The views of a scene show one set of named points, each view turned or mirrored, and shifted as a whole, with a little noise and some points left out.

Scene 1
View 1
j622:  16   5  13  17  19 -19 -14  23   4  14 -10 -29   4  18   6 -12  -4  12 -17   6 -29   7
j941:  14   9   1  13  18 -10 -16   5 -19  17   1 -29   4  38  -4 -10   4  12 -19  18 -37   2
j660:  -7  -5  13  21  43   1 -18  21  -6   7  -2 -15  24   6   5 -23  22   8  11   9 -12   4
j473:  -1   2  11  10   6 -33  -2  15  18  -3  -7  -2  -5  -4 -11   5 -47   4  -5 -38  -7  -9
j342: -32 -12   9   0  20  -1  -5  -1  11   5 -13  -1  16  -6   9   2 -23  -1  14 -36   2   3
j423:  10   5   8  18  11 -19  -8  18  -1   3  -3  -4  -4  10  -9 -11 -13   9  -1   0 -12  -8
j170:  -5   2   2   0 -15  -1   2 -11  -1  11 -16  11 -11  13   8   1 -21   4   9  -5   1  -3
j214:  15   6  11  20  10 -28  -8  23   4   1  -3  -6  -8   7 -12  -8 -21   9  -5  -6 -14  -9
j986: -10  -2   2   5  23   4 -13  -3 -11  20  -8 -25  14  26  11  -7   5   7  -7   4 -26   9
j270:   7   0  11  10  10   5 -11  12   2  24 -23 -21   7  19  26 -16  12  12  -4  21 -22  17
j843: -20  -7   5   0  17  11  -9  -7  -2  18 -17 -14  15  14  21  -5   0   4   5  -5 -12  13
j91:  -8   1   2  13  21 -15  -8   3 -10  -1   7  -4   7  12 -19  -4 -15   3   2 -14 -11 -11
j220: -20  -2  -5  -9  -4   8  -1 -25  -8  18 -14  -5   1  24  12   7 -19   2   0 -11 -11   4
j200: -20  -2   0 -20 -26  -5   7 -27  11  20 -28  -5 -11  15  19  24 -56   1  -9 -39  -8   7
j819: -17  -6  10  13  28 -19  -8  13   6  -5   1   0  12  -8 -12  -4 -23   2  12 -32  -2  -9
View 2
j986:   7  -3  -3  -3   5   8  15   8 -12 -29  -7   4  -3 -15 -11   2  -4 -11  11   2  -8  15
j200:  -6 -12 -11 -27 -22  36 -25   8  12 -25 -39  -6  40 -30 -17  14 -12 -28  66  21  22  -9
j220:   6  -7  -4 -18 -11  27  -8   1   2 -22 -20   5  16 -24 -12   4   8 -21  39   6   0  -4
j622:   5  -2  -1   4  16 -15  10  21  -3 -28 -14  -4  -5   2 -17   5 -28 -12   1  16  14  11
j843:   7   3   9  -7  -9  18   6   5 -19 -22  -8  14  12 -18 -10   3  -6 -10  26  -2  -2  15
j91:  -6   3   8   5  10  23   6   0  14  -5  -9  -2   5   7 -14  -1  -5  -6   9   8   7 -22
j423:   1   0   7   3  13  -3  -2  12  15 -10 -14  -4   1  13 -15   2 -16 -10   4  14  20 -15
j473: -18   4  10   3   2  22 -13  10  20  -5 -26 -12  29  12 -20  11 -36  -9  28  23  37 -25
j941:  11 -11 -15  -2  22 -11  15  14   5 -32  -9  -7 -20  -5 -13   0  -1 -16  -3  11  -6   5
j342: -11  12  22   0 -17  41  -1  -1 -10  -5 -11  10  34  -7 -14   6 -18  -3  36   2  13  -4
j170:  12  -6  10 -19 -13   9 -23   6  10  -8 -22  11  16 -10 -10   3   5 -19  34   8  17 -17
j270:  20  -3   6  -9  -1 -20   2  20 -21 -27  -9  14  -5 -12 -10   3 -11 -14  11   5   5  25
j819: -16  14  23  10   0  33   2   0   6   3  -9   1  23  12 -16   4 -22   1  16   7  19 -19
j214:   0   1   9   4  14  -6  -6  15  17  -7 -17  -5   4  16 -17   4 -23  -9   5  17  28 -18
View 3
j622:  24  25  -1   5 -22 -17   9   1 -16  16   5 -11  14  -1 -12  10  -7 -44 -17  -4  -6  12
j660:   5  23  30  -5 -40 -25  10 -19 -24  20  -2  -5   6  -1 -24  14  27 -28 -16  -8 -21  26
j270:  19  26  -3   2 -27 -36  14  -4 -20   4  20  -8   3  16 -17   0  10 -23 -14 -16   0  19
j200: -11 -12 -22  11  18  -6   2  18  -7  -9  27 -11  -3 -17  -2 -27 -20  12  35   7 -11 -23
j423:   6   4  10  11 -18   4   4   0  -5  10  -7  -2  11 -14 -12   6  -7 -41 -12   1  -3  19
j342: -26  -1  15  10  -9 -13  -1  -8 -23  11   5  -5  -1 -23 -23  -7  12   0  20   3 -36  -5
j941:  39  20  12 -20 -25 -13  16   1  -6   7   7 -14  12   4   6   8  -3 -35 -17   1   6  20
j91:  -1  -2  26  -4 -18   7   3  -4  -5  11  -9  -6   7 -22  -8   5   3 -23  -1  10 -13  14
j819: -21  -3  23  13 -15   4  -4  -8 -14  17 -13  -1   7 -30 -22   4   5 -23   7   8 -31   6
j843:   1  14  11  -9 -20 -34  11  -7 -23   4  20 -10  -4   3 -14  -8  19   5  10  -5 -19   4
j214:   2   2   5  18 -15   8   1   2  -4  11  -8   0  12 -17 -16   6 -12 -44 -14   0  -3  18
j986:  21  19  14 -19 -25 -26  14  -5 -17   8  14 -14   5   3  -3   2  11 -13  -3   0 -12   9
j473: -16  -5  -2  28   2  14  -7   6 -10  17  -9  -3  13 -36 -20   1 -22 -37   8  11 -24  -7
View 4
j170:   8   2 -18  10   0  18   3  16   8   4 -16 -19 -32  -8  -4   2   0  32  -6 -12   3 -14
j473: -20  10 -21 -16  -6 -11  13   9  -2  -1 -41 -33 -25 -20 -10   6  19  31   3  18 -28 -12
j660:  -8  14   5  -1  -4 -22  -4  -7  11  14  29   9  11  -5  -2   6 -25   4 -11  17 -10  -4
j342: -20 -12   5 -14 -10   0   6 -12  -8   1 -17 -11 -17 -29  -4  -8   1  16 -16  -4  -6 -27
j423:  -4  25 -21  -1   1 -14   6  14   9   7  -6 -15 -12  -3  -8   8   0  25   6  22 -19   5
j986:   0  11  -9   3  15 -19 -10  -3  -4  10  21  10  -4  -2  -9  -1   3  22  -6  -5  10   2
j941:   6  33 -25   8  21 -26  -9  12   3   9  25   8  -3   8 -15   2   6  28   8   8   3  21
j200:  -3 -16 -22  -3  10   9  -1   5 -16  -6 -41 -24 -46 -18 -12  -4  42  48  -8 -31  13 -24
j843:  -3  -5   0   1   5  -8  -8  -8  -3   7  13   5 -10  -9  -5  -1   1  20 -16 -14  11 -16
j819: -22   8  -4 -16 -13  -7  14  -2  -2   2 -20 -17 -12 -30  -5  -8  -6  12  -3  19 -24 -13
j622:  -4  22 -18  -1  11 -34  -8   5   7  12  11  -5  -3  13 -12  22  11  27   0  18 -11   5
j91: -10  22 -15  -5  -1  -6  10   9  -2   0  -6  -7 -11 -22  -8 -14  -6  18   6  14 -13   5
j220:   4  -2 -15   6   9   9  -3   5  -9   1  -4  -5 -27 -14  -9 -12  11  33  -7 -24  18  -9
View 5
j473:  32 -13 -14   8  21  15  20   5  22  -2   9  13 -20  18  -8  22 -12  30  -2  19   1  12
j170:  12   7  -7  -2  17   0  24  14  -2 -23  -6   3   7  15  12   6   3  15  25  -9   4  10
j622:   9 -19 -11  14  31 -24  -2  21 -13 -11  10  -6 -33   2 -12  10  21   1   2  13 -18 -11
j342:   4   9  -8   0  -3  16  25   6  -6  12   7   9   2  23 -24  -6   4  18   4  15   1  27
j214:  18 -24 -23   1  40  -4   8  11   1 -12   4   3 -30  13   1  17   2  16   0  10  -6   3
j200:  35  30  21  23 -20   7  32  17  33 -18   3  11  24   7   0  17  -5  21  26   3   4   0
j220:   7  18   0   4  -3  -6  21  22  -1 -16  -7   6  19  13   2  -3   6  -4  14   0   2   0
j423:  12 -22 -24   0  37  -9   7  13  -4 -13   1   2 -26  15   2  11   4   9  -2  10  -6   0
j843:  -7  11  -2   5   1 -10  15  20 -22  -3   3  -2   3  11 -18 -12  21  -3  13   6  -8   8
j986:  -5   0  -9   7   9 -24   3  27 -22  -8   1  -2  -5   8 -12 -10  23 -16   2  10 -12  -8
j270:  -6  -4  -2  11  23 -29   6  23 -31 -17   7 -15 -17  -1 -11  -1  34   1  22  -2 -18  -2
j660: -19 -17 -26  -6  29 -16   3  17 -41   6   5  -5 -25  17 -23 -16  26  -6  -3  13 -14  13
View 6
j423:   2  11  -5  19  -4 -10 -17 -21   9   3   9 -12   9 -12  14 -19 -23  15   2   4  -7   5
j170:  -8  20  -4  15 -23  -5 -10   0  13 -24  -6 -10  29   5   3  -5 -11  -3  24  11 -26  -8
j622:   5  19 -21   8   3 -18 -10 -10  -5  19  17   0  16 -18   9 -25 -22  11   8  -3  13   5
j986:   1  27  -6  -1 -19 -10   5  16  -8   8   0  -2  13 -13   8  -7 -23   5  18  -5  22   9
j220:  -6  34   2  14 -30  -2  10  12   5 -23  -7  -9  25  -2   3   4 -18 -12  28   2  -3 -10
j843:  -3  35  -2  -9 -21  -5  -1  13  -9  -5 -21  -3  22  -6   1  -9 -18  -6  25  -1  13   4
j342:  -4  44  12   0 -13   7 -15 -19   0 -24 -44 -17  23  -6  -3 -15 -23 -11  11   3   3  -5
j941:   4  11 -12  15 -14 -16   7  12  -1  20  32  -1   4 -18  19  -8 -24  17  11  -5  17  11
j473:   0  31   1  32   5   0 -20 -50  15 -19  -8 -19  23 -13   5 -23 -28  -5  -3   2 -15 -16
j214:   1   9  -8  22  -1 -10 -23 -28  13  -1   9 -14  13  -8  12 -22 -20  14   1   8 -17   2
j200:  -9  52  -6  34 -18   1  13 -13  12 -41  -6  -9  46  -1 -10   0 -21 -35  30  -1 -18 -39
j270:  -2  20 -25 -12 -10 -20  -9  16 -11  16   7   6  27  -6   1 -20 -12   7  27   2   9  12
j91:   2  19  12  19 -15   0  -9 -15  11  -8  -7 -20   1 -12  17  -8 -26  11  -1   3   1   7
j660:   3  15   1 -20 -11  -9 -22   3 -11  17 -21  -8   2 -12  11 -22 -20  22   5   2  22  30
j819:   0  29  16  11  -7   4 -23 -35   7 -15 -32 -23   8 -11   9 -18 -27   4  -5   3   0   2

In a view up to two points have been moved. Name them for each view, in the order of its rows, or write none.
view 1 | j423
view 2 | none
view 3 | j843, j473
view 4 | none
view 5 | j200
view 6 | j214
